Each scene shows the same named points in several views. A view is turned or mirrored, shifted and resized as a whole, has a little noise and may leave points out.

Scene 1
View 1
<20>: [ 5 11 -7  6 -9  7  6  2 13  6  3 -6  5 -4 -9  6 12  7 -9 -4  4  1  2 -7
 -5 -2  5 -1]
<223>: [-3  0 -7 -7 10  2  8 -8  4 10  9 -7  7  4 -7  2  4  7 -3  0  5  3 -1  4
  0  5  2 11]
<276>: [ 17  27  -2   0   4   1   6  -3  11   4  21  -2  -5  -3 -12   1  11  21
  -9 -11   1   1  10   5 -10  10  -6  -2]
<234>: [ -5   6  -7  -4   0   4  12  -5   1  10  14  -8   0   3 -12   9   3   6
  -5  -3  -1   2  -4  -2   0   7   1  10]
<71>: [13 16 -2 -2  3  4 -1 -8 15  3 11 -6 -1  1 -6  3  8 13 -6 -3  3  3  8 10
 -1  6 -6  0]
<191>: [  9  -6   4 -15  15   8  -4 -25  14  -2   6 -19  -4  12   1   9  -8   4
  -3  15  -7  15   0  32   8  14 -22  10]
<159>: [ -3  -5  -6  -4  -3  10   3 -10  12   5  -1 -14   5   5  -3  11   2  -2
  -4   9  -1   8  -6   5   6   2  -2   7]
<38>: [ 17  11   1  -1   6   1   2 -10  13   1  11 -10  -3   3  -9   4   3  12
 -10   0  -1   5   5  12  -6   8 -10   2]
<19>: [-17 -10 -10  -6  -7  13  12  -6   5  10   1 -15   6   3  -5  14   2  -4
  -2   8  -4   9 -13  -4   7   4   3  12]
<136>: [ 11  16  -3   2  -6   4  -2  -8  11   3  11  -7  -4   5 -10   6   8   5
  -6  -1   2   1   4   6   1   1  -4   2]
<231>: [ 17  20  -1  -2   0   7  -4 -10  17   0  12  -7  -4   2  -5   4  10  13
  -6  -2   0   4  10  14   0   6 -10  -4]
<255>: [ -8  -1  -8 -16  16   7  13  -9   4   9  14  -8   6   0  -2   4   2  14
  -2   0  -2  11  -2   8   1  15  -1  11]
<144>: [-6  4 -9 -8  2 12  9 -4 10  7  7 -7  6 -2 -2  7  9 10 -2  0  0  7  0  1
  1  7  2  5]
<43>: [ 12  13  -4   7   0  -3   9   1  10   7   9  -4   3  -1 -15   1   9  13
 -12  -7   6  -2   4  -4 -12   0   4   3]
<195>: [  2   2  -4 -12  12   9  -2 -16  12   3   8 -10   4   6   2   4   4   8
   0   6   1  10   3  18   8   7  -8   6]
<188>: [  1   4  -4   0  -3   2  11  -3   7   6   9 -11   0   1 -13   9   2   6
  -9   0  -3   4  -5  -2  -5   5  -2   8]
<30>: [ 14   5   0   7   2  -4   5  -2  14   2   2  -9   2   1 -11   3   5   8
 -14   1   5   2   2   2 -11  -1  -1   3]
<29>: [ 17  12   3   4  -1  -4  -1 -12   8   2  14 -11 -10  11 -16   8  -2   3
 -10   1  -1   0   1  11  -2   4 -11   7]
View 2
<234>: [  7  -3  -5  -2   2   9   5  -2   6  20   2  -9  -3   5 -11  10   8  -8
  -5   2  15   5   1   7  12   2   8  15]
<136>: [ -6  -9   3  -9   6   3  -1   3   6   7  -1 -12  -1  -1   0   4   2  -8
  -3   3   5   7  -3  14   6   5   5   2]
<191>: [-11  -5 -28 -13  -7  -6   9  28  -3   3  -5 -25  -4  -6 -16  -4   5  -9
   2 -13  -7  11  -4   3  24  12 -17  15]
<159>: [  7  -7 -12 -17   3   2   3  13  -4  14  -8 -13  -3   9  -6   6   8   0
   0  -5   8   0   8   8  13   5   1  20]
<144>: [  2   5  -7  -9  -1   1  -1  -1   1   9   2 -10  -5   4  -6  10   9  -3
  -4  -4   9   1   2   1  13   1  11  14]
<19>: [ 17  -1 -11 -16   1   6   4   8  -3  20  -8  -8  -7  15 -10  11  11   4
  -4  -6  14  -3  12   4  15   2   7  27]
<223>: [  3   3 -11   0   5   3   5   1   1  15   3 -13   4   1  -5   6  11 -10
   3  -3  13   2   2   1  12   0   7  14]
<71>: [-12  -2  -4  -3   1   0   0  -1   5   2   2 -12  -2  -3  -2   6   6 -10
  -1  -1   4   7  -4   6   9   1   4   2]
<38>: [-12  -8  -8  -3  -2   1   5   1   7   2  -5 -12  -7  -3  -9   5   5 -11
  -1  -1   2  11  -2   6  12   2  -2   1]
<30>: [ -8 -11  -4  -1   9   2   4  -6   5   5 -10  -8  -2   2   1   7   9  -9
   8   0   7   4   6   6   3  -6   1   0]
<29>: [ -7 -20  -4  -4   5   5   7   8   8  11  -6 -15  -1  -3  -9   1   3 -13
   1   4   4  13  -3  16   8   6  -8   1]
<195>: [ -7   4 -17 -10  -2  -4   1  14  -2   6   3 -19   1  -3  -6   1   6  -8
  -1  -8   1   5  -4   2  17   8   0  14]
<188>: [ 3 -9 -5 -4  2  6  6 -3  6 14 -6 -7 -6  7 -9 10  9 -7 -2  0 12  6  5  7
 10 -2  4  9]
<276>: [-17  -4   6   5   0   3   0 -12  13   1   6  -8  -5  -7  -5   8   4 -16
  -7   6   5  13 -10   8   7   0   8  -8]
<255>: [  1  10 -19   1  -6   2   7   1   2  14   6 -13  -3  -1 -14   9  11 -11
  -2  -7  11   5  -2  -4  20   2   6  19]
<20>: [-3 -9  6 -7  7  3 -3 -9  6  5 -6 -4 -6  6  2 11  7 -5 -2  3  9  3  4  9
  3 -3 11  2]
<43>: [ -6  -8   3   4   9   4   3 -13   9   8  -2  -6   0   2   2  10   9 -12
   4   4  12   5   3   7   2  -6   9  -2]
View 3
<20>: [ 15   3   7   6  -6  17   7  -3  -6  -3  -5   7   1   3   1   8 -24  -9
  12   2   4   0  13  15   1  -5   2  10]
<136>: [  5  -5   5  -1  -6  13  11  -1  -1 -10  -4  -1  -1  -2   2   2 -11  -9
   8   0  -3   4  11   9   2  -1   7   9]
<195>: [ -7   0   0  -2  -4  -4   8  -6   6  -9  -6  -6  -6   1  -8 -11   1   2
   1   0  -5  -4   8   3  -3 -13   2  -8]
<234>: [  3  -9  -7   2   0   6   5 -11  -9  -4  -1  -2  -6   4  -1  -6 -23 -15
   3  -5   4  -6  16   9   1 -15   2   8]
<223>: [  4  -1  -6   6  -4   0   9 -10   2  -2   4   0  -6   3  -4  -7 -17  -8
   3  -7   4  -4  15   4   2 -21   4  -1]
<231>: [  1  -3  10  -2  -7  14   9   2   4 -17  -8   0   0   4   0   3   1  -1
   6   0  -8   3   6  14   1   1  12   2]
<29>: [  5 -12   0  -8  -5   9  22   4  -2 -14  -4  -4   4 -10   8  -1  -3  -9
   1  -5   4  -5  14   9   2  -3  10  10]
<255>: [ -3  -4  -9   4   1  -4   1 -13  -2  -6  -3  -2 -10  13  -7 -11 -11  -4
  -3  -8   2 -11  13  10  -4 -24   4  -8]
<144>: [  2   2  -2   6  -2   4  -1 -12  -5  -3  -5  -1  -8   9  -6  -4 -20  -6
   6   2   0  -3  11   9  -2 -15  -3  -1]
<191>: [-10  -6  -3 -13  -3 -13  19   2   2 -15 -16 -14  -3  -9  -4 -17  19  10
  -8   3   0 -13   8   4  -8 -12  -2 -13]
<159>: [  3   3  -2   1  -4  -4  10  -8  -5  -1  -8  -6  -4  -7  -6  -8 -15  -4
   6   9   4  -5  12   2  -4 -14 -11   0]
<38>: [  5  -6   4  -3  -4   8  12   2  -1 -13 -10   1   1   4   2   0  -3  -1
   0  -4   3  -7  12  16  -3  -7   8  -1]
<276>: [  7  -8   7   3  -4  23   4   0   1 -16  -3   8   0  17   4   8  -8  -8
   4 -12  -3   1  12  23   4  -4  22   6]
<19>: [  3   1  -8   4   2  -6   4 -16 -15   5  -8  -7 -10  -6  -7 -11 -29 -11
   7   9   9  -9  15   3  -6 -20 -19   4]
<43>: [ 17   0   4   8  -7  18  12  -1   0  -5   3   9   2   7   3   8 -22 -10
   7  -8   6  -2  17  15   5 -10  13   7]
<30>: [ 18   4   5   5  -8  12  17   3   1  -5  -2   7   4   0   2   7 -15  -3
   6  -4  10  -4  17  12   0 -10   6   2]
View 4
<191>: [ 15  11  -8 -29   2 -18 -18  -5   2  -9  20  -1  21  20  -1   3  -4  -4
 -23 -19  22  15   0  16  -4  30  -8 -26]
<43>: [ -3  -9  -1  -6 -15 -10   9   6   7   1  11  -5  -5   7  -4  15  24   7
  10   1 -10  12 -27 -12   2  12   2 -14]
<276>: [-13   1  -2 -17 -21  -6   6   9  14   7   3  -9  -8   5  -4   5  16   6
  -3   2  -6  14 -34  -5   2  26   9 -21]
<255>: [ -8 -10  -4 -17  -1   4  -6  -5  -7   2  17  14   8  21   4   4   2  -7
  -4  -1  -5  13  -6  -1   5  22  -4 -25]
<71>: [ -3   0  -2 -20 -12 -13   5   7   9  -1   9  -6   0   8  -2   6  12   7
  -5  -1   4   7 -23  -1  -3  22   1 -17]
<19>: [  8 -22 -14 -16  16  -5  -2  -6 -22 -15  13   9   3  25  -3   9  12   1
   3  -4  -6   3  11  -8   3  10  -2  -9]
<136>: [  0  -4  -4 -21  -7 -18   7   9   3 -10   8  -9  -3   8  -4   7  17  13
  -1  -3   1   7 -18   0  -3  18   5 -14]
<188>: [  2 -10 -11 -11  -2  -7  -1   0  -6  -6  11  -2  -2  17  -6  11  20   5
   5  -6  -8  13 -10  -9   5  15   4 -15]
<29>: [  7   6  -5 -19  -8 -22  -4   5   5 -12  14 -14   1  11  -6   7  21  11
   0 -14   1  19 -18   7  -1  20   8 -23]
<38>: [  1   3  -8 -18 -11 -11  -4   2   8   0  10  -7   3  12  -6   8  13   2
  -9  -9   4  15 -18  -4   1  25   2 -19]
<20>: [  0 -12  -8 -12  -7 -11  10   8   2  -3   5  -7  -8   8  -8  13  22  11
   4   1  -5   4 -19 -17   1  12   3  -5]
<30>: [  7  -5  -5  -7 -13 -15   2   3   8  -1  15  -6   0   9  -7  18  22   6
   5  -6   1  12 -20 -11   0  11  -3 -12]
<231>: [ -3   3  -2 -25 -12 -16   5  10  11  -2   6 -11   0   6  -5   4   9   9
 -12  -2   9   7 -24   1  -5  25   3 -16]
<144>: [ -4 -15  -6 -18   1  -2   4   1  -7  -3  10   7   1  16   0   7   7   1
  -2   3  -2   3  -8  -9   2  17  -2 -12]

In a view up to two points have been moved. Name them for each view, in the order of its rows, or write none.
view 1 | <20>, <38>
view 2 | <159>, <71>
view 3 | none
view 4 | none
